Each row is a point on a landscape with many peaks, with its height.
A climber steps from a point to whichever of its 2 nearest points has the largest rise for the distance, and stops where none of them is higher. Distance is the straight distance between rows; heights are no part of it.
J_654: [ -9 -31 -13 -30 -15 -27 -49   8 -16  13 -27  25 -38   4  10 -11   0  29
  17  20 -11  17  16 -12   4 -30   9 -23  30   8 -26  20  16  -4   7  33
  21  21  15  -5  14  35   2  17 -51   4]  height 2.65
J_620: [  5  -7  -7  -1  19 -66 -38  -3 -29  15 -15  57 -30  19  14  12  22   7
  -5   1   4  24 -11   2 -51 -18  -6  -5 -26  38  -3   6 -17  -9 -21 -16
   6   7 -33  -1  26   0 -14 -21 -24  -4]  height 3.77
J_321: [ 60 -25  -9 -30 -14   6 -46  -6   8   6 -24  -7  38  -1 -23   8 -32 -25
  -5  32 -11  28 -10 -38   2  11   9 -11   2 -17 -31  40  36  15 -16  13
  46  11  26   3  16 -18  25   6 -41  12]  height 5.97
J_248: [  9 -16  33  -6 -20  70  45  16 -13 -41  18  -2  22 -11  -9   5 -27 -14
 -15 -17 -27  -3 -35  40 -20   8  19  63  22 -38   8 -26   2  15  -5  -2
  -4 -33   3  39 -19 -69 -23  14  26   7]  height 4.55
J_286: [-25   3   8  14 -21   0  40  -7  -7  -1  10   7 -15  -9 -17   3   5  18
 -40 -24 -19  -9 -17  64  13   9  15   8   0  39  13  10 -38 -37  -9 -37
  -7 -14 -21  15  -4 -20 -37   7  38  -3]  height 2.77
J_856: [ 25 -29 -11   7   4  37  -7  17  20  -6  -3 -13   2 -22 -23  18 -29 -32
   5   8 -14  11  12 -21 -29  39  -2  12 -31 -26  -2 -19 -34   4 -17  33
  45 -42  20  76  26 -55  12   1  -3  20]  height 3.06
J_452: [ -7   2 -17  -4  17  -7  24  18  14  22   5  -5  -1   5   0   4  32  -1
 -17 -17  11 -26  27  -6   2   1 -26 -27 -16  12  18   6 -16 -27   0 -13
 -25  -8 -40  -2  25  10 -31 -19  16 -14]  height 1.02
J_538: [-12  20 -14  -2  14  -4  -3   7   8  -3   4 -33  14 -13  15  13  33  13
 -19  -3  45 -24  31 -29  60  -2 -11   8  46  18   5  11  -9 -21  17 -23
 -58  45  -8 -34 -16  23  23   0  41  12]  height 5.15
J_607: [  4  -6 -11  11  -6  45  52  -5  36  15  10 -35   9   4 -40  11  26  24
  24 -11 -28 -10  14 -35 -15  44 -19 -41  -3 -32  50   0  22   8 -31  18
  28 -33  -4  71  26  15  16   8  15 -13]  height 4.75
J_334: [-23  -9 -20 -22  26  11  10 -29   4   5  26 -10 -11   8 -38 -30   2 -23
   8 -17 -44 -27   8  -5  37   7  26  12  19 -33  -6   4 -11  25   4   3
   9  24  14  18  -1   0   0  25 -30  12]  height 7.82
J_658: [-11  12  10   3  29 -45  30  36   5   7  -2   7   9   2  31  10  37  -9
 -26 -28  39 -22  23  -3  -1  21 -16  33  -9  21   9  -4 -39 -25  11 -35
 -20   7 -52 -30   8 -30 -36 -37  13 -17]  height 1.33
J_329: [ 28   2  16  17  12  26  -3   1   8  12 -12 -18 -13  -1   1   8 -23 -19
   0  10 -11  12  13 -32 -32  12 -22 -33 -26 -18   2 -32  32  23   6  21
  26 -67  13   6  35  -5  22 -44 -11 -38]  height 3.28
J_616: [ 23  -1   1   2 -27 -10 -38  36   4 -11 -29 -31  27 -12  15  15 -15  23
   0  22  18  15  13 -25   6 -22 -23 -18  19  11  -8  16  10   9 -13   1
   0   0   5 -32  -4  12  42 -31  -6 -24]  height 5.10
J_149: [-23 -14  11  32 -25 -14  19  12 -26 -23  23  -1 -15 -14 -30   8 -22  -3
   1   8  -5  -4  43  31  -8  24  29  46  15  15  -2   1 -62 -13  -3  24
  18 -13  -7  42 -24 -43 -18   2  -1   8]  height 4.01
J_136: [ 38 -23  -3 -35  10  45 -30   0  19  13 -10 -19  19   8 -25 -23 -31 -36
  -2  18 -37  24 -20 -23  18  29  20   2  -6 -51 -30  -5  13  32   9  17
  55  17  35  25  14 -21  44   7 -23  22]  height 6.47
J_468: [ 19  30   0  23   0  22  39  -7  30  11  22 -36  20   5 -22  -1  -5 -17
  11  -2 -10 -12   6 -19 -16 -10 -30 -37 -12 -18  29  -5  35  15 -12 -15
   1 -45  -7  -4  12   3  18 -34   1 -46]  height 3.75
J_621: [ -7 -15  36  10   1 -16  20  -1 -12 -42  -9  16 -13 -22  54  20 -34 -11
 -32  -7  -5  -1 -32  33  11   9   9  40 -23   7 -34 -41 -29  22  12   9
  14  35  34 -32  -1 -48 -15  -7 -10  -8]  height 4.87
J_825: [-17   7  -5  -8  19  39  30 -14 -12 -10  13 -16  16 -32  14   8  19   2
 -36 -24   2 -22 -10   1  36  29   0  38  15   6  18 -18 -14   1  21 -35
 -48  17 -16 -14 -15 -40  -3 -11  32  15]  height 4.10
J_886: [  8  -5 -41 -31 -10 -42 -36  13  17   4 -26  37  13  19   2   7  -3  15
   4  19  36  12  40 -30   3 -30 -12 -51 -47  18 -27   6 -15 -13 -25  30
  19  43  -1   1  -2  37  -4  26 -15  10]  height 0.50
J_396: [-15  45  -2   3  34   9  37  -9  17 -13  21 -27  18 -36  41  17  31  -1
 -42 -29  40 -24   3 -14  62  26  -6  36  35  13  21 -14  -8 -18  29 -49
 -65  41 -12 -47 -20 -35  14 -12  41   3]  height 4.51
J_531: [ 25  30  23  12  10 -10  39   6  37  -8 -25 -29  47 -18  39  19   6 -20
  -9  -6  52   4 -21 -30  17  21 -14  -7 -10  24 -13 -12  33  -7  15 -20
   2 -11  13 -60   8  14   3 -20  32 -14]  height 6.64
J_467: [ 31 -55 -47 -30 -26  39 -51   6  14  31  -1 -11  26   0 -22 -18  14  10
  29   6 -34  16 -12 -17 -18 -20 -11 -20   3 -35  36  45  10  20 -37  26
  20   8 -11  70   5  -2  21  34 -44  24]  height 0.96
J_849: [ 51   2 -19 -36   8  -3 -42   4  14  -4  -3   2  26  -1 -15 -19 -22 -29
  20  18  -2  19 -17 -38  18 -30  17  -4  17 -39 -30  28  45  32   3   4
  31  45  23 -35 -17  13   5  19 -48  17]  height 5.44
J_809: [ 14  17 -10  19  47  22  31 -13  26  23   5  -2   0  -2  -9   1  35 -16
  35   3   6  -6  26 -47 -32  43 -28 -32 -43 -12  29 -32  42  -8   7  17
 -10 -32 -22  15  23  48 -18  -4  13   5]  height 1.79
J_465: [ 14  27   9  15  51 -10  19   8  34  14  20  18  -7  -3 -13 -25   4 -32
  55   8   4   2   2 -16 -39  -7  -7  11 -22 -33  20 -19  31 -11  19  13
  -9 -23  -9 -16  -1  67 -16  -4   2  18]  height 2.18
J_485: [-28  -6  12  12 -21 -28  21  40 -10 -17 -17 -18  -5 -25  28   9  41  23
  17 -10  15  10  10  30 -29  -7  -1  33  28  10  16 -10 -26  -7  11  16
   5 -16  -4 -17  -7  -4 -21  -1  11  -8]  height 1.80
J_118: [  4 -30 -20   4 -19  -2 -16   7  -5  31  -1  11 -21  10 -37 -19  -1   5
  45  34 -13   7  55 -37 -23   1   0 -32  22 -27   5  23  35  14  -8  54
  45 -18  18  41  30  17  27   9 -70  -6]  height 6.87
J_405: [ -4 -17 -18 -26  25  10   4  -5  20   5  -8 -14   5 -16 -26 -21  16 -29
  26   2 -36 -15  22 -32  24  36  13  22  17 -38 -15 -23 -16  37   6  19
  32  21  37  29  23 -10  39  15 -37  19]  height 7.11
J_373: [-37  24  -1  41  -5 -38  -7  -6 -21  28  22   9 -32   0 -12   6  24  29
 -21  -4  21  -9  41  27  21  17 -11  -8   9  64  24  10 -59 -56 -12 -34
 -35   1 -52  22 -11  -4  16 -27  47 -10]  height 2.92
J_480: [ -9 -15 -10  -5 -24 -17 -16  -2 -30  -4  -2  19  -4   4  13   6  16  -4
  27  -2   4  13 -12  20 -36  -4  28  12  15   8  -8  37   4  -2  -1  21
   4  -6  -3  -5 -27  -3 -60  45 -26  36]  height 2.31
J_425: [  4 -20 -65 -27 -29  -7 -42   4   8  13 -17  15  10 -19 -24 -14  19  16
  29   9 -17  22  11  -4 -14 -10   0 -22  -4  -6  16   9 -27  20 -41  22
  37  30  11  53  -2  -8  39  30 -44  42]  height 0.74
J_623: [-16  18  21  -4   3 -35  46  -8 -17  -6  18  37 -10  10   7 -10  24  -5
  -4 -15 -15  -4 -37  50 -29 -36  12  20  -6  -1  -4   1  44 -14   9 -29
 -14  16   5 -50   8  18 -34   8   0   3]  height 2.82
J_305: [-15   8  13  -2  -8 -33 -12 -12 -30   7   2  11 -22  39   2  10  -2  15
 -21  12  29 -17  23  -1  25 -14   9 -35  -4  37 -38  31  -6 -19  20   3
  -3  34  -4 -41   1  24 -13  -5   8 -26]  height 3.30
J_858: [-10  16 -15  14  -8 -15 -26 -18   2  21  20   1 -22  23 -25 -25  -4  11
  55  14   2  11  31 -14 -28 -20 -13 -52  10  -5  21  41  32   7 -16  43
   7 -23  -6  16  -4  37  -6  13 -52 -16]  height 5.85
J_735: [-19  22 -17  -4   5 -41   7  12   4 -15  -1  73 -21 -13  -3  -8 -13  -6
  22   6   9  27  12  18 -33 -23  -5  25 -42   2 -18 -45 -41  -6 -14  16
   5  44   3 -11 -10  17   5  10  -6  54]  height 0.99
J_690: [  7  12  11  -2 -21  59  11  13  25  10  17 -49  10  18  -3 -27 -14  10
  11  -8 -11  -8 -32   6   4 -46 -19 -40  19 -35  37  13  57  22  -1   1
  -5 -40   5   1 -11  24  13   2  11 -42]  height 4.30
J_49: [ -3  -6 -36 -16  -7 -25 -11   4  22  22  -4  14   5  18  -7   2  16  11
  -1  -5   3 -11  19   3  -7 -29  -9 -47 -38  17   9  20 -20 -22 -23  11
   5   2 -16   9   5  25 -30   9  -4   0]  height 0.75
J_338: [-12  -7   3  -7 -12  19 -16  41  12  -4 -20 -48  22 -23 -10  -2   6  25
  16  20  22  -7  33 -21  44  -8 -11  10  49  -7   9   8  -2   3  12   6
 -25  23   4 -20  -4  43  46  -4  27   6]  height 5.95
J_343: [ -5  10  -6 -16   1 -23   3   5  27  14 -14  13 -10  -6   7 -15  28  24
  16   6 -14  14 -11   4  -8 -45  -8 -18  -2  -1  21 -12  39  -7  -9 -15
  -1  21  21 -28  19  68  26  -5  -9   3]  height 1.57
J_957: [  6  33   7  20   8  -4  44  14  42 -32  -4 -14  41 -23  49   7  -1 -27
   5 -31  30   0 -41   8 -17  15 -10  38 -18   5  14 -18  -6  -3  10 -28
  -9 -21  -3 -38 -19 -26 -15 -20  26   1]  height 7.89
J_772: [-21 -16  -2  10 -13  52 -20   0   0 -24  -9 -37 -30 -20 -11 -29 -15  23
  18  -5 -36  18  -2   5  15  33  20   3  22 -40  10 -20 -60  36  15  38
  40   1  37  59 -30 -39  34  32  -4  15]  height 3.95
J_852: [ 23  10 -15 -15  33 -45 -30  -6  -6 -18  16  41  19  -4  -2  11 -29 -41
 -29 -19  18  -7 -38   3   6 -11  10  45 -17  24 -19  12 -36   1 -19 -45
 -35  24 -32   0 -21 -13 -26   1  -3  21]  height 4.35
J_204: [ 19  23 -10  11   6   3  34 -15  45 -20   0  -4  20  -4  38  -6 -14 -43
  14 -33  -9   2 -59   1 -25  -3  -7   5 -36 -13   1 -20  17  11   3 -16
  26 -40  28 -30 -10 -17 -24  -7  -6  -7]  height 6.83
J_923: [-24  11 -16  18   9   7  29 -32  20  -7  -9 -11 -22 -22  14  -8  36  12
  21 -16 -35  -4  -2  -6 -11  28  -2 -22 -13  -5  26 -47   3  29  -3   1
  21 -22  36  20  12 -11  16  10 -16 -11]  height 4.93
J_584: [ -9 -15  11  -6 -16 -41 -37 -10 -30   8 -28  16 -35  13  -7  10 -11  31
  -6  40   5  -4  33 -23  33   6  16 -23  39  29 -50  30  22 -19  18  13
  18  23  20 -20  19  47  24 -12 -23 -17]  height 2.94
J_953: [ 36  -1 -19   2  -5  29  35 -34  41 -18   0  13  37 -14   6   7 -11 -51
   1 -19 -26  10 -66  -3 -23  30  -4  31 -45 -17  -1 -25   8   8 -19 -24
  47 -17  28   8  -2 -54   3  -5   1  30]  height 6.11
J_186: [-10  15  14 -16 -14  12  -8   3   0  -1   1 -18  -7   4  -6 -19   8  24
  -5   8 -16  -1 -30  30  27 -60  10  -6  41  -8   0  10  52   8   0 -22
 -20  27  27 -39   3  41  29   5   7 -15]  height 1.85
J_665: [ -3  15 -19   6  17 -45  22   9   9  -9  -8  52  11  -8   9  18  14 -16
  -6  -1  21   2  22  -9 -28   8 -19   8 -64  16  -9 -28 -45  -9 -18 -11
   4  34 -24 -13   1  -5  -8 -10  15  35]  height 0.73
J_288: [-11 -27  23 -12  11  29   2  29 -34  -5   7 -18 -21   3 -14  -7 -21   2
 -20   5  -2 -22  18   2  16 -25   3  30  45 -30 -13  -4   3   0  36  -3
 -39 -14  -8 -22   8  12   6 -29  24 -16]  height 2.19
J_550: [ 47  13   1 -15  33 -37 -23 -10 -10  17   3  41  10  28  13   7   2 -21
 -18   5  20  12 -27 -15 -35 -33 -15 -28 -56  21  -8  20  20 -17 -14 -31
 -11   5 -38 -30  15  12 -34 -20   0  -7]  height 4.46
J_234: [-24  25  -9  22 -17 -31 -49 -24 -42  29  33  15 -29  46  -1   4   8  25
   3  15  56  -5  43  -2  22 -19 -10 -55   9  48 -12  42 -24 -28  -9   7
 -39  32 -31 -14 -31  26   1   7  20  -1]  height 3.86
J_282: [-31   5  37  18  -1 -40  37  45 -13   0  -1   5 -12  13  41   7  44   5
   1 -24  26  -9   1  47 -29   3  -4  37   5  24   8   1 -24 -14  15 -11
 -15  -2 -35 -35   4 -17 -53  -3  20 -12]  height 1.58
J_64: [ 10   7  -9 -17  26  59  20 -23  22  13  16  -3   6  -3 -35  -8   1  -7
  -8 -10 -33  -8 -31   3   9  13   1   0 -26 -14  26 -16   3  -3  -5 -16
 -14 -11 -17  33   5   5   1  -1  39  23]  height 5.09
J_393: [ 50 -10  -7  -3  -7 -27 -23 -20  27  -1 -36  17  24 -14  -1  24 -17 -19
  -5  22  -4  37 -26 -20 -36  27   8  -5 -25   8 -21  18  30  -8 -24 -10
  46 -23  36  16  29 -18  21 -10 -27  12]  height 5.46
J_92: [  9  -3  25  -1  29 -17  22  -2  23  -4   3   7   2 -12  -6  -1  -4 -24
  28   8 -10   3  -6  -1  -4  31  23  50  11  -7 -13  -5  18  -9  15   6
   1 -16  15 -16  10  32 -11  -9 -12  26]  height 2.45
J_433: [-16  10  34  16  10 -22  39   6  -5 -20 -10   9 -18  -4  55  13  13  -2
 -19 -13   5   0 -32  20 -10  -8  -4   0 -38  11 -23 -43  -2  16  19   6
  21  17  18 -59  10 -18 -17 -11   0 -21]  height 5.32
J_61: [ -8  27  21  30  -9   4 -26   7 -48 -10  38 -19   7  42 -12   0 -35  -6
 -18   0  39 -24  21  21  17 -33   4   2  26   7 -20  36 -11  -6  19 -22
 -56  -5 -29 -30 -28 -20 -15 -16  24 -34]  height 3.68
J_824: [  6   7   5 -12 -12 -39  12  -5 -15   4   7  21  16  20   5   3  31 -14
  16  -7  11   1 -26  14 -39 -32  13   1  13   9  -5  44  60  -7  -2 -18
  -3  13  -5 -53   0  27 -54  21 -22   2]  height 2.58
J_3: [-11 -47  -5 -37   2  -3  -9  35 -36  -5 -15  13 -35   2   5  -7  -5   5
 -13   6 -21 -10   7  13  -4 -44   5  14  20 -19 -25  -3   0   2  18  10
  -4   6   4 -15  25  11 -14  -6  -8 -11]  height 2.37
J_221: [ 34 -58 -21 -31   0  43 -51  11  -9  21 -32 -21  11 -14  12   6  15  10
  24  15 -15  19  -6 -42 -20  11 -15 -10   5 -29  14  16  17  16   1  28
   0 -11  -5  26  10  10   6  16 -17  30]  height 1.17
J_75: [-22   0  39  28   6 -62  26  -9 -13 -35  12  32 -14 -20  57  -2  -8 -17
  -3 -16  -1  -1 -23  47 -10  16  16  81   0  12  -5 -29 -43  12   5 -13
  -7  15   3 -20 -13 -44 -24 -11 -20  -2]  height 4.53
J_94: [-29  17  -7  22   2  25   3 -22  33 -18  -8 -24 -14 -24  13 -11  -2   5
  33 -16 -21   9  -7   3  17  39  17  -5 -13 -15   6 -42 -40  37  12  34
  34  -3  47  24 -31 -18  15  33 -10  18]  height 4.36
J_134: [ 30 -37  10  -4 -13  73  16  15  29  32   9 -56  25  23 -29  -6  -3  16
  40   4 -13 -15   8 -53   1   3 -39 -53   6 -70  41  26  42  17 -19  40
  25 -24 -20  61  13  40  19  16  -3 -25]  height 5.26
J_443: [ 33 -17   5 -14 -11 -12  -7   7  12   1 -55  -6  28 -16  11  27   7  20
 -22  17  -2  21 -18 -24  -2  18 -15  -8   3  31  -1  -5  23 -11 -12 -23
  13 -22  13  -3  34  15  32 -39   3 -14]  height 4.84
J_504: [ 11  -7   6 -25   7  49 -20  -2   2 -14  -1   4  12  -6  -3  -8 -54 -16
 -21  -7 -21  12 -62  31  20 -20  25  22 -10 -23 -25  -9   7  16  16  -4
  -3   8  19  -2 -20  -9 -13  22  15  19]  height 5.16
J_879: [-30  19   4  36 -49 -33 -12  13 -42 -10  29 -15  -1  30 -30   6 -12  13
  -4  12  18 -23  49  26   8 -21   0  -1  35  33  -9  47 -35 -15  -6  -6
 -14  -1 -41  -2 -25 -31  -3 -28   4 -39]  height 3.34
J_455: [-44 -13 -17   8 -24  46  -7 -41 -30  31  10 -14 -27  16 -30 -15  33  71
   2  15  -8 -14  41   6  39   6 -11 -53  26   4  29  11  -2 -11   1  11
 -30  41  12  31  -5  42  42  21  31  13]  height 5.76
J_902: [-11   0  30  -3  19 -26  11 -27 -17   7  -9   1 -17 -13 -20   1  23   5
  -1  26 -12  -5  20 -23  28  31  20  21  39  17 -21   2  35 -16  24  -4
 -15  11  16 -31  27  38  26 -16 -11  10]  height 2.66
J_578: [-11  32  -5   0   1 -50 -45   8 -40 -22  25  42   5  -3   1   1  -8 -10
  -8 -11  17  -3 -16  40  -5 -30  17  53  24  26 -14  13 -29   3 -20 -44
 -49  26 -34  -4 -45  -7 -15  20   5  22]  height 3.93
J_601: [  6   4  23 -13  -1  17  -1  12  -3   3  10 -28  11  14 -30 -19 -39 -17
  -6   8  -5 -19 -12  14  34 -28  19  22  56 -17 -21  28  33  -4  19 -18
 -26 -21   5 -29   3  32   5 -12  11 -24]  height 2.03
J_641: [-26   7  53  35   0 -16  16  12 -37 -37  28  -2  16   2  41   5 -16 -15
 -31 -14  19 -14  -1  46 -12   7  17  89  28  12   8 -27 -26  10  15 -17
 -37 -17 -31 -10 -36 -74 -32 -23  -4 -24]  height 4.23
J_73: [  1  25 -27 -17  11 -76 -22   8  -2  -2 -13  45   9  14  10  15  10  -2
  -2   5  61   1  56 -39   6   4 -17 -30 -35  37 -32 -17 -47  -7 -23   7
  -7  58 -19 -10  -3  20   4   4  -4  14]  height 0.43
J_323: [ 34 -57  11 -10 -23  55 -18  28  14  36  -8 -23   4  15 -35 -21 -24   6
  22  28 -28  11  18 -31 -10  -7 -15 -32  22 -60  16  27  50  18  -6  43
  46 -25   6  49  34  18  47   2 -38 -18]  height 6.06
J_969: [  7  -9 -11  16  12  34  20  -5  -2  -6  -2  -4  19 -20  -4  33 -16 -13
 -33  -2   2  -4  15 -19 -10  47  -7  10 -43  10  10 -35 -39  -3  -3   3
   6 -35 -17  34  12 -70   0 -29  17   0]  height 3.37
J_750: [-37  -8 -31   1 -34  -5 -31 -45 -21  39  -1  12 -24  23   0   0  37  60
 -12  15  31 -10  46  -7  41   2 -17 -70   3  46   5  13  -5 -35 -16   4
 -28  44  -2  12  -4  51  20  19  17  11]  height 4.74
J_700: [ 36 -35  -5  10  -9  37 -46  24  18   1 -38 -31   4 -14   2  15 -36 -12
   4  19   8  22  31 -39 -20  22 -26 -28 -18 -30  -3  -4  -4   2  -1  40
  25 -65  12  43  31 -42  34 -19 -16 -15]  height 2.93
J_807: [-24  15   2  29 -18  -7  14  13 -13  -2  33 -20  -4  12 -51   5 -15   9
  13   9   7 -19  53  15  -2  -1   0   5  21   7  11  25 -41 -15 -14  17
 -12 -26 -33  30 -17 -13   0  -7  12 -10]  height 3.69
J_316: [-36 -10  -4  10   6 -49  14 -24  10  17 -22  47 -54   6  11  -3  20   4
   5  -8 -24  12   4  26 -36  24  13 -15 -40  23  -1 -28 -23 -26   0  21
  50 -23  32  40  33   5 -26  14 -26   1]  height 2.04
J_961: [-18 -19 -11  -4 -16 -26 -24 -11  16  16 -46  14 -33   7  15 -10  12  35
  11  11 -22  23  18   5 -11   3   6 -47 -12  18  -4 -11  14 -13   2  32
  48 -16  34  19  34  34   1  18 -33 -17]  height 2.34
J_760: [ -3 -28  16  -3 -11  61  -8   2  13   3 -17 -45  -9  11 -33 -19 -30  21
  19   5 -29   3   3 -11  27  44  19 -19  20 -40  -3   7 -11   9  29  43
  43 -19  27  57  -5  13  26  20  21   3]  height 3.60
J_983: [ 20  14  29 -24   5 -14  24  21   0 -30 -29 -29  16 -22  41  25  -5   2
 -39  -5  42  -8 -39 -23  52 -10   6  18  30  17 -31  -7  35   3  19 -24
 -17  30  22 -81   6  19  21  -6  32 -23]  height 5.78
J_122: [  2 -20  24  22 -33  26  25  18 -13 -28  19 -18  -7   3 -29   7 -35   3
  -7 -16 -18   2  -9  47 -25  15  24  27  19 -12  15   7 -27 -14 -12  14
  13 -61  -5  67 -19 -42 -43  28  24 -15]  height 4.29
J_363: [-13  -4   0  12 -24  25 -26   0   6  22   2 -26 -30  20 -11 -29  -5  47
  32   8 -24   9  -2   8   6 -32  -8 -48  37 -17  30  30  39  15   3  23
  15 -25  20  18  -1  37  25   5 -31 -39]  height 4.97
J_39: [-15  44   3  24   7 -40 -28  -1 -19   8  34  15 -11  15   8   8  10   1
 -37 -24  39 -24  -6  42  28  -9   2  20  16  45   3  24 -50 -30  -7 -56
 -59  23 -53  -2 -38 -18 -12   0  39   1]  height 3.46
J_743: [ 21 -15 -20  -4  19   8 -18   3   3  13 -26   1  22 -18   9  17  33  -2
  27  18  10  12  32 -53 -31  24 -26 -22 -29   1  18 -15  17   6  -3  21
 -10 -15 -12   4  20  20  -3  -6 -10  21]  height 1.44
J_175: [ -7  30   9  15  11  -4  18   0   3  12  26   9   8   3   9  -2   2 -10
 -49 -40  15 -19 -25  54  23   1   0  29  16  39  23  12 -24 -46  -6 -75
 -59 -22 -54   6 -15 -40 -24 -28  47 -16]  height 3.08
J_457: [-21 -11  -3   2 -38 -18 -36  25 -49 -13 -14  -7  -8   9  35  13  27  29
  21  -1  27   9   5  14 -17 -25  13   6  29  29  -5  38 -15  -1   2  22
 -16   3 -19 -22 -31   0 -45  32   0   0]  height 2.08
J_770: [-13  -3 -19  20 -10   7  67 -25  13   8  -3 -24  -1 -11 -16   8  44  10
  -4 -18 -24  -9   9  -5 -16  51  -5 -24   0   1  37  -6  -3   7 -15  -6
  38 -38  16  36  29 -35  -9  -2 -12 -14]  height 5.56
J_722: [ -5  23  40  30   2  11 -12  19 -34 -25  34 -25  26  22   7   1 -53 -30
  -9  -4  32 -23   8  19   3 -10   7  51  34  -5 -10  11 -14  14  20  -7
 -51 -36 -32 -10 -39 -50 -20 -23   4 -35]  height 3.98
J_668: [-15  33 -10 -22  14 -48 -11  -6   6  -3 -10  63 -33  -3   6 -13   9  19
   9  18   3  28  15   6  -9 -30  -4 -12 -28  13 -21 -44  -2  -3  -9   7
  -7  49  25 -26   1  45  40   0 -10  26]  height 1.23
J_426: [ 17  16 -17 -29  30  39   1 -27  10   8  28  15   5  12  -7 -12  -6 -21
 -17 -11 -17  -7 -43   4  10 -40   5  -6 -35 -16  11  -6  35   6   7 -26
 -28  18  -6 -19 -11  15 -16  17  24  16]  height 5.72
J_816: [ 18 -12  31 -14  -8  76  10 -12  29  23 -21 -53  28  17 -24 -13 -33   1
   3  10 -18   5 -23 -12  38  34  12 -33  -4 -23  -5  10  32  -5  19  27
  34 -20  28  18  12  24  29   9  34  -4]  height 3.33
J_503: [  4  -1   2  -3  10  42  49  -8 -19 -21   4  -7  28 -18  34  30  -8 -14
 -51 -14  13 -13  -6 -22  18  27 -16  21 -30  10  -8 -37  -5  18  11 -17
 -15   5 -10 -36  -4 -72 -18 -36  20  -6]  height 3.73
J_157: [ -2  28  10  12  25  12  48 -28  37 -17  -2   6 -10 -10  38  -3  -6 -24
 -11  -9 -18 -12 -40  -3  14   1  -5  -4 -57  -7 -20 -68  30  17  19  -2
  20   7  43 -45  10   1   5 -13   8 -16]  height 6.00
J_155: [ 43  17  -9 -19  26   0 -26 -30  -6   8  20  26  19  15  -7   8  -8 -13
 -24  19   8   9 -21 -28  -1 -45  -4 -30 -45   9  -7  12  52   4 -10 -30
 -16  39  -8 -37  -4  30  -8   1   7   7]  height 5.08
J_595: [-41   0 -10  -3  -2  36   3 -26 -13  17  29 -21 -31  20 -43 -34  16  29
  28  -5 -27 -22  23   5  30  -3   8 -16  53 -31  18  16  -9   9   4   6
 -21  21   8  36 -18  30  29  33   6  12]  height 6.79
J_346: [-19  20  13   8   3 -66  -3 -26 -33 -12  -7  45 -40  -5  31  -1  34  20
   2 -11  -7  25 -43  42 -28 -16   8  15  -3  31   4  -8  -7 -10  -6 -35
  -8  16   3 -27  -6   3  -8   4 -11   3]  height 3.18
J_599: [ 35 -12  -9 -16  29   9 -24   0  14 -21   6  30  25 -14  12  11 -51 -51
 -12  -7  -1   2 -44   2   2   3   9  44 -41  -7 -28 -11 -23  12  -3 -10
  -5   4  -6   0 -19 -27 -29  -3  -5  32]  height 4.76
J_84: [ -8 -21  17   4 -28  36  -2   1 -49 -36  16  20  -5 -16 -10  -2 -31  -6
 -30  -1 -33  10 -23  60  -5  -8  26  42   7 -19 -15 -15 -17  23   2   0
   0   7  15  17 -22 -63 -20  26   6  20]  height 4.81

Where does a climber stop that starts at each point below?
J_856 | J_338
J_641 | J_957
J_735 | J_334
J_809 | J_334
J_329 | J_118
J_961 | J_334
J_49 | J_426

Call two points neighbours if one is among the 2 nearest of the other. Go from one point of each pair to the other, from neighbour to neighbour, staying as high as possible. Name the lowest point that can't be avoided.
J_770, J_118 | J_607
J_118, J_334 | J_816
J_338, J_957 | J_538
J_338, J_334 | J_443
